Each row is a point on a landscape with many valleys, with its height.
A ball rolls from a point to whichever of its 4 nearest points has the largest drop for the distance, and stops where none of them is lower. Distance is the straight distance between rows; heights are no part of it.
j_599: [ 14  25  24 -16  42 -55  17 -30 -30 -16  42  16  29]  h=494
j_89: [-12  22   2 -40  32 -67 -11 -64   1 -17   6  31   9]  h=541
j_271: [ 24  28  18 -28  18 -37  12 -35 -33   1  15   6  23]  h=215
j_198: [-24 -28 -14   0 -14  27 -10  14 -34  -9 -28 -51 -11]  h=317
j_611: [-24  -1 -28   5 -33  56  -8   8  -9  -5 -42 -44 -23]  h=302
j_624: [ 11 -24  33  -6  50 -40 -14  -7 -13  31   6  23  45]  h=241
j_509: [ 17  34  10 -12  29 -44  27 -40   3 -40  59  16  19]  h=717
j_382: [-20 -15 -22  15 -21  55  17  26  60 -43 -23  -6 -32]  h=372
j_868: [-34  15   4  -8  -3 -56 -56 -55  26 -52  64  26  -8]  h=731
j_713: [  7   5 -11   5 -27  40  -3  11 -15  48 -17   4  -9]  h=381
j_355: [  2  13  18 -25  47 -56   0 -47 -16   5   7  43  26]  h=486
j_891: [ -4  34   0 -15  14 -45   8 -50  21 -66  73  10  -5]  h=841
j_579: [-42 -10  10  -4  31 -66 -35 -67  25 -53  41  37   8]  h=713
j_343: [ -2  -9   4  22 -64   2 -15  58  64 -44  15  27 -25]  h=328
j_450: [  2  22  -4   2 -23   8   6   2 -71   9   4 -58  -6]  h=270
j_522: [-11  -3 -24  10 -41  61  -2  28  29  -5 -27  -4 -29]  h=331
j_44: [  2 -32  -1   0   0  24  -8  21 -39  25 -11 -18  11]  h=359
j_79: [ 15  10   0   1   5   7   2   5 -27  45 -28  27   5]  h=318
j_998: [ 18 -38  34  -1  46 -19 -28   8   8  49  -2  36  48]  h=284
j_873: [ 11  -3   3 -11  43 -26 -10 -30  22  36 -28  53  13]  h=353
j_173: [  6 -46  18  16  19  20 -38  37  16  43  -8  35  32]  h=296
j_649: [  4  28  -9 -13  22 -29  -2 -44  18  45 -42  60 -12]  h=205
j_419: [ 22  46  18 -17   9 -43  31 -23 -43  -6  38 -13  18]  h=454
j_825: [ -1 -45   2  18 -24  37 -23  52  48   6 -11  18  -4]  h=380
j_347: [ 22   3  11 -14  13  -1  -5  -4 -43  41 -14  12  10]  h=247
j_539: [-30 -40 -24   5 -10  50   6  15  24 -27 -38 -28 -12]  h=326
j_417: [ 12  22  -6   0 -21  35  11   4 -24  51 -29   0  -9]  h=375
j_168: [ 17  -5  -4  31 -49  45 -14  47  36  15   2  35 -15]  h=410
j_865: [ 13  16   7 -22  26 -40   3 -31 -24  18  -7  27  26]  h=374
j_590: [ 18   7   8  11  -4 -24   7  22 -54  -4  44 -57  11]  h=348
j_240: [-20 -43 -13  19 -21  51  -4  39  62 -28 -17  -1 -18]  h=358
j_807: [ 17  41  -5  -7  33 -22  40 -38  33 -57  76  -8  -5]  h=880
j_547: [-35   2 -38  12 -16  53  30   5  41 -27 -57 -38 -37]  h=364
j_733: [ -3 -28  -6  10 -25  48 -14  31  19  17  -5  13 -10]  h=362
j_375: [ 24 -26  20  20  -7  30 -16  18  21  49 -16  35   9]  h=334
j_758: [-27 -65  -7   2   7  39 -15  33  27 -15 -21  -7  -6]  h=341
j_910: [-10 -31  -7  27 -41  29 -11  53  83 -35   2  25 -21]  h=379
j_835: [ 11 -23  24  -2  31 -14   1   6 -40  37  -1  10  32]  h=116
j_632: [  1  -3  -1  26 -84  12 -20  51  67 -33   9  30 -25]  h=138
j_997: [-33 -56  -2   5   3  20 -22  22 -20 -22 -17 -37   6]  h=330
j_313: [ 12 -23  19   3  36 -11 -21   5  -3  49 -19  38  25]  h=238
j_92: [ 28  32 -17   9  -1  17  13  -8  29  52 -32  57  -1]  h=571
j_639: [ 18  62  -1 -13 -19 -15  18 -11 -64  15  -3 -57  -5]  h=242
j_842: [-24  26 -15  -6 -34  32  -1   1 -47  20 -41 -73 -18]  h=292
j_224: [ -5  17 -37  21   0  13  66  12  79 -54 -33 -16 -39]  h=444
j_169: [  3  38   1 -37  24 -37   6 -49 -12  13 -20  26   4]  h=174
j_814: [ 43  46  11  14  32 -36  46  -4 -13 -17  80 -37   9]  h=899
j_644: [ 33  31  11  -7   0 -23  16   0 -55   9  54 -52   4]  h=340
j_330: [-57 -51 -17   3  10  23   6   3 -10 -36 -32 -56 -19]  h=336
j_225: [ 23  31 -14   6 -32  31   5  10  -1  61 -27  24  -9]  h=432
j_314: [-10 -64  23   0  11   9 -28  25 -33   4  10 -29  15]  h=342
j_46: [-38 -14 -26   0 -35  45  -6  11 -12  -5 -41 -40 -27]  h=308
j_913: [ 24  17  -9  32 -60  24 -14  35  34  28   2  41 -24]  h=499
j_574: [ 20  36   9 -25  -1 -19  17 -26 -50  39  -8  -5  11]  h=89
j_218: [-31  21  16 -23  28 -60 -16 -76   4 -45  23  21   1]  h=648
j_543: [ -9 -22   1   6  -5  -8 -14  35 -54 -15  29 -57   0]  h=313
j_115: [ 21  57  -3  -7  21 -35  47 -35  10 -44  63  -8   2]  h=833
j_709: [ 29  -5  38  -1  33 -45   9  11 -41   4  40 -14  38]  h=620
j_601: [-41 -34 -32   6   1  34  19   8  22 -43 -59 -50 -25]  h=343

For each start below, name every point that the ball comes to, in order.
j_44 => j_347 > j_574
j_842 => j_450 > j_639 > j_574
j_168 => j_522 > j_611
j_644 => j_639 > j_574

Where does a ball stop that starts at each point below?
j_173 => j_835
j_218 => j_169
j_733 => j_611
